Points, in no order, along strands that fork, close into loops and pass close to each other.
In the rows, zero is written as 128.
Points whose rows are less than 99.8 apart are linked; no others are. Some points are linked to none.
<903>: [151 144 164 143 130  83 121 131 139 134  99 164 163 113 144 149 150 127
 132  42]
<60>: [153  85 114 127 160 128 122 130 113  72 120 103 118  88  27  99 151 168
 161  96]
<900>: [147 107 150 128 129 136 137 105 139  75  78 114 154 138 159 116 114 105
 119 103]
<720>: [120 152 153 127 113 108 141 129 149 115 126 106 130 153 159 124 133 100
 106  60]
<649>: [132 132 116 151 177 150 119 131  51 178 143 111 105 146  76 103 145 125
 164 134]
<829>: [ 78 115 124 145 140 157 126 147 141 151 150 112 140 166 161 137 106  70
 150 127]
<417>: [153 142 107 137 132 179 120 112  75 150 143  95 161 115  45 101 138 112
 148 165]
<72>: [180 127 123 145 120  84 138 122 150 122 144 141 152 167 173 122 115 112
 123 172]
<39>: [164 156 128 151  42  86 107 119 143 164 133 180 114 159 169 173 153 157
 151 146]
<49>: [127 145 141 178  78 104 132 152 137 168 150 113 140 121 188 143 107 124
 156  77]
<836>: [117 154  70 129 147 161 137 120 108 162 184 126 103 155 161 155 120 126
 118 220]
<1004>: [158 123  88  90 135 171 120  92 185 129 127 122 108 116 117 102 123 125
 126 149]
<447>: [116  88 159 111 123 104 138 124 152  69 107 125 141 113 147 114 104 132
  93  68]
<446>: [158 177 120 118 131 130 119  91 145 134 147 154 111 142 159 141 125 105
 114 145]
<606>: [133 111 122 108 159 159  85 122 146 125  94 115 130 100  46  95 106 133
 153 162]
<316>: [144 151 159 157 103  75 119 144 124 185 119 141 174 104 145 142 155 155
 117  85]
<775>: [152 137 129  86 119 121 133 147 110 130 135 172 102 119 138 102 140  78
 110 153]
<282>: [170 135 130 111  82 103 140  75 157 117 161 177 125  91 154 161 103 142
 127 133]
<994>: [115 103 151  67 195 126 118 146 171  79  87 111 116 106 124 148 131 172
  76 116]
<4>: [135 124 112 153 187 172 155 122 102  91  82 100 108 100  76  82 151 153
 153 102]
<98>: [114 117 140 137  50 108  99 128 109 153 187 149 141 149 151 153 118  90
 115 144]
<825>: [160 155 156 146 107  89 143 132 114 185 133 170 160 140 161 149 124 148
  91 123]
<27>: [117 106 112  78 171 162 138 142 118  55  83  99 125  46  68 107 140 148
 136 110]
<735>: [121 175  88 166  79  97  68 130 100 171 177 137 153 166 186 177 144 151
 121 125]
<527>: [130 136  90 165  80 113  84 152 119 154 183 134 160 171 215 177 129 129
 135 162]
<914>: [142 183 153 131 116 122 127 125 152 127 166 168 131 126 165 171 121  89
 124 110]
<766>: [150 159  93  97  99 142 148 133  95 151 161 169 107 105 161 121 128  99
 117 180]
<754>: [ 81 118 143 129 150 125 150 159 156  53  92 122  99 154 142  89 114 100
 121  92]
<226>: [135 135 154 145  81 129 131 163  85 177 124 167 155 158 184 162 129 119
 120 131]
<464>: [138 156  89 125 146 153 137  89 106 184 151 122 106 146 121 107 115 122
 137 192]
<439>: [134 121 160 100 131 129 128  94 129 142 106 133 114 124 121 116 108 125
  87 120]
<544>: [ 97 100 139 110 151 125 152 129 142  95 110  91  91 158 113  76 121  94
 136 112]
<7>: [148 148 155 176  63 123 100 149 153 178  98 155 106 157 162 152 143 142
 147 113]
<269>: [ 61 100 158 160 135 123 149 129 157  60  90 141 148 152 100 143 134 112
  87  97]
<613>: [141 126 120 119 182 156 139 105 120 127 118  93  90 107  84  84 123 129
 157 108]
<219>: [165 100 142  92 153  90 117 121 174  83 130 138 128  87 139 130 117 114
 109  96]
<747>: [165 134 110  69 162 162 117 103 169 113 119 144 104  74  90 124 142 131
 135 137]
<654>: [111 117 109 133 179 135 127 105 145 120 126 134 163  98 107 107  85 106
 124 127]
<748>: [113 172  99 133 123 143 102 130 132 171 163 150 111 164 173 155 123 123
 109 163]
<261>: [ 95 116 167 104 207 126 121 153 138  25 102  91 109  90  76 102 110 185
 135 135]
<703>: [129 138 147  88 171 135 140 147 150  71 107 148 120 122  87 107 130 106
 113 121]
<374>: [131 138 117 119 176 151 144  97  99 172 138 108  94 153  97  94 132 125
 133 144]
<378>: [110 129 123 131 103 129 168 137 144 129  85 109 143 150 147 118 161  96
  78  68]
<140>: [111 101 106 136 147 161 134 132 128 136 152  91 132 135 120 113  94  73
 169 136]
<329>: [134 181 130 160  70  65 107 117  98 188 153 138 145 129 152 170 173 188
 157 125]
<810>: [120 152 125 136  80 151 133 104 157 171 124 114 129 152 168 139 110 113
 111 113]
<698>: [170 134 136 139  61  87 121 115 163 159 135 189 109 105 160 174 124 169
 139 125]
<550>: [117 123 158 114 197 152 108 104 130 108  85 134 123  86  35 108 126 155
 137 140]
<328>: [135  90 109 145 157 124 134 138  82 184 168 120 149 155 128 112 112 115
 140 214]
<991>: [122 105 142 100 148 135 182 119 140  94  89  81 134  94 104 106 119 136
  90 116]
<93>: [137 126 160 121 104  97 149 134 120 135 156 114 108 165 163 105 116 108
 107 109]
<701>: [120  97  90 136 180 148 123 152 100 172 140 144 142 146 106  87 126 111
 166 183]
<174>: [158 138 139 115  97 121 131  70 122 131 161 143 127  93 144 146  76 127
 121 181]
<95>: [133 139 155  76 204 127 115 140 153  76 103  83 109  92  69 119 130 169
  97 139]
<214>: [120 156  95 130  74 109 140 104 103 157 164 168  94 124 194 163  94 166
 117 168]
<286>: [ 90 132  84 161  50  62 118 151  90 169 159 168 116 144 179 195 139 192
 129 162]
<300>: [ 75 125 156 137 108 121 128 150 145  99 101 147 164 195 127 123 134  89
  88  96]
<796>: [101 125 127 124 185 138 136 107 162  99 100  84  78 120 111  90 112 127
 128 113]
<127>: [154 137 131 163  94  94 115 148 140 151 166 130 151 161 207 139 120 105
 140 128]
<394>: [113 149 133 142 157 123 127 130 173 121 121 146 177 111 131 141 104 113
 118  87]
<822>: [135 138 148 153  49 136 124  96 121 188 100 142 127 133 180 155 137 137
 126  99]
<58>: [109 151 113 118 118 155 137 115 182 140 108  99 125 171 132 123 110 109
  95 118]
<456>: [149 116 139 107 142 122 136 126  93 155 151 180 146 150 149 109 132  88
 121 146]
<866>: [136 135 106 140 117 169 128 135  57 167 170  60 137 135  86 104 131 120
 170 185]
<1012>: [162 108 127 118 141 103 143 134 178 134 133 144 150 136 132 104  98  98
 126 167]
<129>: [127 125 133 188 164 147 141 158  75  62  80  95  97 122  55  92 151 172
 174 101]
<267>: [151 133 147 116 139 102 113 142 184 115 122 149 156  88 137 155 121 132
 120  59]
<913>: [116 101 114 135 115 171 149 130 102  95 106  99 114 118  55  92 151 103
 164 134]
<710>: [130 196  95 158  72  77 115 107  92 168 139 212 104 135 177 161 123 173
 113 162]
<835>: [ 89  91 112 121  78 155 100 130 105 186 189 148 135 142 161 147 126 106
 110 151]
<969>: [136 143 101 104 143 156 100  95 147 129 111  88 136 143  86  98 104 115
 137 162]
<13>: [ 92 140  80 145  80 119 132 137  90 171 157 173  91 163 208 186 119 158
 134 175]
<201>: [ 96  78 134 131 175 107 155 117 151  47 108 119 144  90 125 100 128 137
 122  82]
<561>: [100 124 168 150 100 120 122 161 116 145 115 139 137 206 147 136 150  91
 110  97]
<154>: [106 117 115 181  61  96  99 154  94 202 170 148 126 124 178 199 150 178
 148 136]
<971>: [147 104 137 108 188 117 152 153 126  81  98 128 122 107  64  95 147 118
 155 148]
<536>: [149 104 100  63 180 159 119 127 150  80 106 125 113  48 102  98 133 149
 147 110]
<548>: [ 91  87 113 118 166 125 165 114 172  19  98  98 122 100  78  96 147 164
 113 121]
<552>: [137 175 119 165  76  79 100 113 135 167 178 141 157 165 157 169 180 143
 152  96]
<503>: [ 97 132 145 131 186 162 122 148 132  74  78 112  90  95  30 108 156 186
 122 129]
<75>: [152 151 103 114 114 170 141 119  97 115 131 100 119  86  69 105 143 101
 139 163]
<311>: [138 133  95 118 190 190 133 145 102  57  86  87 121  61  70 109 152 155
 172  99]
<894>: [115 139 117 175  80  72  91 166  82 215 165 154 141 145 153 176 202 187
 161 144]
<608>: [106 108 153 140  86 107  86 174 108 194 134 142 140 180 171 141 130 131
 111 107]
<592>: [121 107 130 134 140 152 121 116 149 123 139  93 142 100 144 111  62 105
 146 131]
<390>: [113 145 159 170  81 123 117 132 119 144 113 102 157 134 156 145 136 108
 134  43]
<797>: [155 108 101 137 146 159 108 141  71 158 172 100 136 155  87 133 136 129
 173 220]
<473>: [145 108 175  66 113 129 134 157 163 108  78 124 115  96 129 174 162 160
  82  54]
<275>: [134  97 163 124 119 135 127 122 106 143  99 160 133 181 155 130 139  80
 110 115]
<882>: [120 106 157  69 161 118 142 162 172  57  96 107 129 115 145 179 154 181
  86  69]
<671>: [122 122 128 129  91 110 106 105 121 155 169 129 148 130 133 129  77 116
 134 166]
<839>: [134 117 130 125 140 157 162 108 121 144 143 108 132 184 122 136 144  66
 117 151]
<292>: [169 115 133 117 152 118 162 130 124 104 140 138 145 116  85  88 119 104
 140 166]
<463>: [106 105 120 138 135 184 168 137 131 108 111  76 119 110  86  98  96  92
 170 136]
<1049>: [ 76 102 151 106 195 144 154 123 140  11 116  97 112  82  97 121 147 206
 111 119]

A piece is two or more points that can be reached from each other along the links. Count, over all rows, the pieces, the separate loops (a circle has one, a figure eight two, a Y none), the forks (points with three links) and the tips (points with one).
pieces -> 4
loops -> 0
forks -> 9
tips -> 17

A fork is a point with three links, a tip a point with one. Leave the first point through the second and follow the links. Name the first fork or tip that comes.
<835> / <98> -> <58>
<710> / <214> -> <127>
<127> / <527> -> <710>
<503> / <550> -> <4>
<810> / <822> -> <835>
<701> / <328> -> <140>
<473> / <882> -> <447>

Name the points in between on the shortest way along the links from the first point to the second, in order.
<836> / <606> -> <464> <374> <613> <4> <311> <27> <536> <747> <1004> <969>
<316> / <328> -> <903> <267> <394> <654> <592> <140> <463> <913> <75> <417> <866> <797>
<971> / <13> -> <292> <1012> <72> <127> <527> <735> <552> <329> <894> <154> <286>
<592> / <775> -> <654> <394> <267> <903> <316> <825> <226> <608> <561> <275> <456>
<261> / <829> -> <1049> <548> <201> <447> <219> <267> <394> <654> <592> <140>
<58> / <98> -> <810> <822> <7> <39> <698> <282> <174> <671>
